Each scene shows the same named points in several views. A view is turned or mirrored, shifted and resized as a whole, has a little noise and may leave points out.

Scene 1
View 1
muf: [ 45  24   5  -2 -11   9  20  -5   1  20   5 -14  12 -13   3  -1  -7  -7
   7 -15 -23 -13  12  11 -28  24]
napu: [ 32  34   0  -4 -14  -4  13  -7  16  45  12 -12   5  -9  -8  -7 -20 -26
  35 -21 -35 -23 -12  11 -26  46]
dalaf: [ 46  11  10   1   1  21  25   5 -13 -11  -8 -11   3  -8  17  -1  -3  19
 -23 -12   8  -9  29   5 -15  -9]
denes: [ 12 -20  -8  -5  -2   6  21 -18 -26 -27   2 -12  16  45  11  -2   3  35
 -25   3  45   6   4 -34   9 -16]
dem: [ -8  18  -4  19   8  11   5  21 -11  -4 -13  11 -13  30   6 -18 -12  24
  -9 -25  39 -18 -15  -6  17 -20]
Zemin: [ 41  16   5   1  -5  13  21   0  -7   6  -1 -10   5  -6   7  -3  -6   4
  -3 -14  -5 -12  13   6 -16   8]
varuf: [ 16 -15  -6  -5  -2   8  21 -17 -27 -23   1 -13  15  37  11  -3   3  31
 -21   1  38   5   7 -27   5 -10]
voga: [  2  -6 -16  -3  -7  -5  14 -20 -16   1   7  -6  11  46  -1  -6  -6  15
   3  -4  30  -2 -17 -26   4  10]
gupal: [ 31 -21  -9 -14 -10   0  23 -30 -22 -15  14 -24  25  29   7   3   2  17
  -9   7  19   7  10 -24  -9   9]
duv: [  3  29  -7   7  -9  -3   5   2   5  30   1   4  -4  18  -7 -12 -17  -7
  24 -23   3 -22 -24  -1  -3  23]
Gok: [ 27  47   1   5 -10  -2  10   5  17  50   5  -3  -6 -13  -9  -9 -22 -27
  36 -29 -32 -31 -15  17 -24  43]
Zigam: [ 23  31   2   5  -9   5  13   5   5  26   2  -3  -2  -1  -3  -8 -14  -8
  14 -23  -9 -18  -8   9 -13  21]
mip: [ 34  -6  -2  -9  -6  10  23 -19 -18 -12   7 -18  16  18   9   0   3  19
 -12   0  16   3  14 -18  -9   6]
zetag: [ 22  29   3   6  -5   9  12   9   0  20  -2   0  -4   2   2  -9 -12  -4
  10 -23  -2 -18  -5   6  -9  10]
View 2
duv: [ 11  -8  10   3 -23  10  -4   3   6 -15   8  13   1  19  -6  13  -2   5
  14  12   9   0  13   4 -15  18]
mip: [ 13  -7  -3  -2 -16 -11  12   1  -7 -15  16  -4 -11   1 -15  -6  -2   8
  -3  -2  -4 -10 -18  -9  -1  10]
dalaf: [  8   1  -3  -1 -10 -12  23  -1  -2   3  -7  -3 -21  -5 -13 -23   5  13
   4  -6 -17  -7 -12 -17  -6  -3]
zetag: [  7  -4   8   1 -17   4   5   3   5  -5  -1  11  -7  11  -7  -1   3   9
  13   6  -2   0   8  -6 -16   9]
voga: [ 16 -13  -2  -3 -19  -7   4   2 -11 -34  33  -4  -3   9 -16   8  -8   8
  -3   3   9 -13 -19   0   2  20]
gupal: [  6  -5  -9  -8 -12 -12  14   9 -17 -34  27  -6  -9   2  -4  -7  -5   0
 -15  -5  -8  -9 -41 -10   7   8]
denes: [ 21 -14 -11  -3 -14 -22  13  -4 -20 -25  32 -19 -14  -2 -26  -8  -6  14
  -9  -4   4 -23 -36  -5  11  12]
muf: [ -4   6   4  -4 -14   7  10  11   5  -8 -11  18  -7   7   9 -10   5  -4
   5  -1 -18   8  -2 -13 -18   0]
Gok: [ -4   2  16  -2 -22  22  -5  16  15  -7 -13  31   0  24  13  10   4  -9
  16  10  -5  19  22  -3 -30  10]
Zigam: [  4  -2  10  -1 -18   9   2   7   6  -6  -3  15  -4  15  -1   3   3   3
  12   6  -2   6  11  -6 -19  11]
varuf: [ 18 -11 -10  -3 -13 -19  16  -4 -18 -24  31 -15 -15  -3 -24 -10  -6  13
  -8  -5  -2 -19 -33  -7  10  11]
dem: [ 25 -14   6   6 -21  -3   3 -12   1  -1   9  -3 -12   9 -31   6  -4  22
  19   6  13 -15  12   3  -9  18]
Zemin: [  2   1  -2  -3 -12  -6  16   5  -1  -7  -2   2 -16  -1  -4 -17   3   5
   0  -5 -15  -3 -16 -15  -8  -2]
napu: [ -6   4  14  -5 -20  19  -2  20  12 -15 -10  31   3  21  18   8   2 -12
  10  11  -9  21  12  -6 -25  11]
View 3
Gok: [-11   7  -5   2  11 -24   0  -8 -40   6  25 -18 -21   4 -47 -15 -17 -13
 -57 -21 -12  -6  19 -18  23 -17]
gupal: [ 11  24   5  -4  26  52 -18   0  -3 -34  -2  -1  31   0  28 -38   2 -26
 -17  10 -16  15 -14  21 -13 -14]
muf: [ -7   2  -8  -2  15   5  -6  -5 -34 -14  15 -13   1   5 -28 -14  -6 -16
 -22  -3  -9  -3   7   5   3 -19]
voga: [ 11  31  16  -5  16  33 -25  17  29 -29   8   3  12   1  39 -28 -15 -26
 -34   1  -8   7  -7   4  -2  -6]
Zigam: [ -7   6  -1  -1  10  -6 -11   7  -7 -13  19  -9 -12   4 -16  -8 -15 -16
 -35  -7  -4  -7  10  -6   9 -14]
varuf: [ 10  17   8  -6  18  52 -24  14  27 -42   2   3  26   3  38 -21  -3 -24
   2  16  -2   5 -16  20 -18  -8]
denes: [ 10  18  12  -7  16  53 -27  18  33 -46   0   4  28   4  47 -20  -5 -24
   1  17  -3   4 -15  20 -20  -6]
duv: [ -2  18  12  -2   4  -5 -17  16  14  -9  21  -5 -15   4   1 -10 -24 -17
 -51 -11  -2  -5  10 -17  13  -7]
zetag: [ -6   4   4  -5   8   0 -15  11   4 -17  19  -9  -8   7 -10  -3 -16 -13
 -26  -4  -1  -8   6  -3   3 -11]
mip: [  5  13   5  -4  15  32 -20  10  10 -32   7  -2  15   7  16 -16  -7 -21
 -12   7  -3   3  -5  13 -11 -12]
napu: [ -7  13  -1   1  17 -11  -5  -5 -32   1  23 -13 -13   1 -32 -18 -14 -17
 -61 -20 -15  -3  15 -15  19 -17]
dalaf: [ -3  -1  -5  -5   9  18 -15   9  -2 -29  10  -9   4  12  -6  -2  -6 -15
   3   9   3  -8   3  13  -8 -14]
View 4
voga: [-15  16  13  -9  -6   0  14  12  -7   8   6   4  23 -28   0   3  38  18
  40  26  24  -4   9   5   2  16]
Gok: [-12  -5  -4  -9  25   6  28   5  19   1 -34 -15 -21  -7  -7   5  -4  -2
 -15  19   3  12  -8  -8   5  18]
dalaf: [ 11  20  -9   3   5  25 -11  11 -18  -5  19  15  11  -7   6   2  -7  12
   7   5  13   6   2   9   6   0]
denes: [ -3  26   9  -6 -14   8  -4  17 -25   4  32  17  36 -26   3   3  34  22
  47  21  28  -6  12  14   4   7]
napu: [-17  -5 -12 -12  13   5  27   5  17   4 -28 -15 -19  -7  -8  11   2   5
 -18  22   9   9  -9  -7   4  15]
zetag: [ -4  12   4  -4  21  12   9   9   3  -6  -9  -3  -1 -13   0  -1   3   5
  11  13   8   9   1  -2   4  11]
dem: [ -2  26  29   4  31   9   3  11  -9  -9   6   9  21 -28   7 -12  16   4
  51  13   9   4  15  -2   4  11]
Zemin: [ 3 13 -9 -1  6 18  1 12 -7 -2  3  5  3 -9  1  4 -2 10  3 11 12  7 -1  5
  4  7]
Zigam: [ -7   9  -2  -4  20  11  15   9   5  -2 -16  -6  -6 -10  -1   3   2   4
   2  16   7   9  -3  -2   4  12]
varuf: [  5  29   8   1  -6  13  -9  17 -25  -1  32  20  33 -25   4   1  24  19
  45  15  24  -6  11  14   2   3]
mip: [ -3  18   3  -5  -4  11   4  12 -14   0  14  10  19 -18   0   6  18  18
  24  18  20  -1   4  10   3   9]
gupal: [ -6  16  -8 -10 -31   4   4  13 -15   9  22  10  24 -18  -2  14  33  28
  19  25  29  -6   1  17   4   8]
duv: [-15   7  14  -7  25   1  23   8  11  -1 -21  -8   1 -19  -1  -1  16   5
  22  23  10   8   2  -6   3  19]
View 5
napu: [  9   6  -2   5  26   1  26 -10 -12  39  10  -4  21  29 -20  42 -41   1
 -32 -21  19  15   1 -11  26   2]
dem: [ 31 -12 -27  -9  10  10  -9  12  19  23   6   4 -16  -8  26 -37  14 -10
  15  23   7 -30  -4  -4   1 -23]
dalaf: [  6  -2   4   1  -5   7  23 -10  20  -6  17  13 -38 -15  16   6   5  21
 -11   3  12  -6 -25  -4 -13  -5]
Gok: [ 13   7   7   1  32   2  15  -1 -15  40   4  -6  23  37 -17  37 -40   0
 -31 -11  14  16   1 -13  28  -3]
Zigam: [ 15   2  -2   2  17   6  14  -3  -1  28   8   0   2  17  -1  16 -19   1
 -17  -1  15   2  -6  -8  16  -6]
zetag: [ 14   1  -4   0  16   5  11   0   4  22   9   4  -3  12   4   7 -13   2
  -9   3  11  -5  -9  -7   9  -9]
muf: [  3   4   5   5   8   1  32 -16   2  14  15   4  -7   8  -6  33 -22  12
 -29 -14  19  10 -14  -6   6   3]
mip: [  7 -14 -37   2  -2   3  23 -12  20  14  17   9 -27 -21  11  -6   3   5
  -4  -7  24 -17  -7   2  -5  -4]
gupal: [ -7 -20 -56   3 -11  -3  40 -30  24  19  29  10 -34 -38   1   0   4   4
  -8 -25  40 -16  -6  11  -4   3]
duv: [ 21  -3 -27  -3  23   2   8   2  -1  41   5  -5  15  15  -2   1 -21 -12
  -5  -1  15  -9   7  -8  23 -10]
Zemin: [  8   2  -1   5   4   4  22  -9  10  10  16   7 -23  -5   3  17  -8  15
 -18  -3  15  -2 -17  -6   0  -4]
View 6
denes: [-12  -3  -8 -24  -6   9 -10 -23   0 -13  21 -11  24  37  14  31  22 -12
  63  11   7   5  -3  24 -34 -27]
muf: [ -5   1  -9 -19  -6 -18  -8  -4  -6   0   2   7 -12  -4   3   5 -19 -12
 -27  -9  15  -3   6  28  13   8]
duv: [ -2  -5 -16 -17 -19 -32 -10 -15  27 -30   9   4 -23  13   2   3   4   6
 -19   6  39  23  14  13 -31  11]
napu: [ -4   2 -12 -18 -11 -32  -9  -2   8 -11   2  11 -28  -7  -4   0 -22  -6
 -51 -10  28   3  10  22   8  20]
zetag: [ -3  -5 -19 -14  -2 -25 -13 -13   8 -16  -1   5 -14   6   8  -4   1   0
 -16   3  21  14  17  17 -11   1]
Gok: [ -2   1 -14 -17 -17 -39 -11  -2  17 -18  -3  14 -37  -9  -6  -8 -23  -1
 -62  -8  36  13  18  17  -1  28]
dalaf: [ -9  -6 -18 -15  18  -6 -11 -11 -24   7   2  -4  11   8  18   0   1 -14
  14   1  -3   3   9  29   7 -19]
voga: [ -7   1  -2 -25 -27  -5 -11 -20  24 -26  21  -6   6  32   1  31  12  -3
  33   9  27  11  -1  19 -43  -8]
gupal: [-12   6   6 -29 -19   9  -7 -14   3  -5  25  -6  17  24   0  44   1 -22
  41  -3  10 -13 -15  31 -13 -10]
varuf: [-11  -3  -8 -25  -7   6 -11 -20   0 -10  23 -11  23  31  10  30  18 -12
  58  10   8   4  -4  27 -26 -24]
dem: [ -1 -17 -31 -11   5 -16 -16 -26  11 -26   5  -6  -2  29  22  -7  33  10
  30  18  21  37  25  15 -45 -20]
Zemin: [ -3  -1 -13 -18   2 -11 -10  -9  -8  -5   2   3  -3   6  10   2  -7 -12
  -7  -3   9   2   9  27   3  -2]
Zigam: [ -4  -3 -15 -14  -7 -29 -11  -6   8 -14   1   8 -20   4   3  -3  -6   1
 -27   1  27  15  16  21  -9  11]

Which points are out of place in each view (at most two, in the order of its rows)? Write - if all are in place.
view 1 | mip
view 2 | dem, Zemin
view 3 | Gok, dalaf
view 4 | varuf
view 5 | -
view 6 | napu
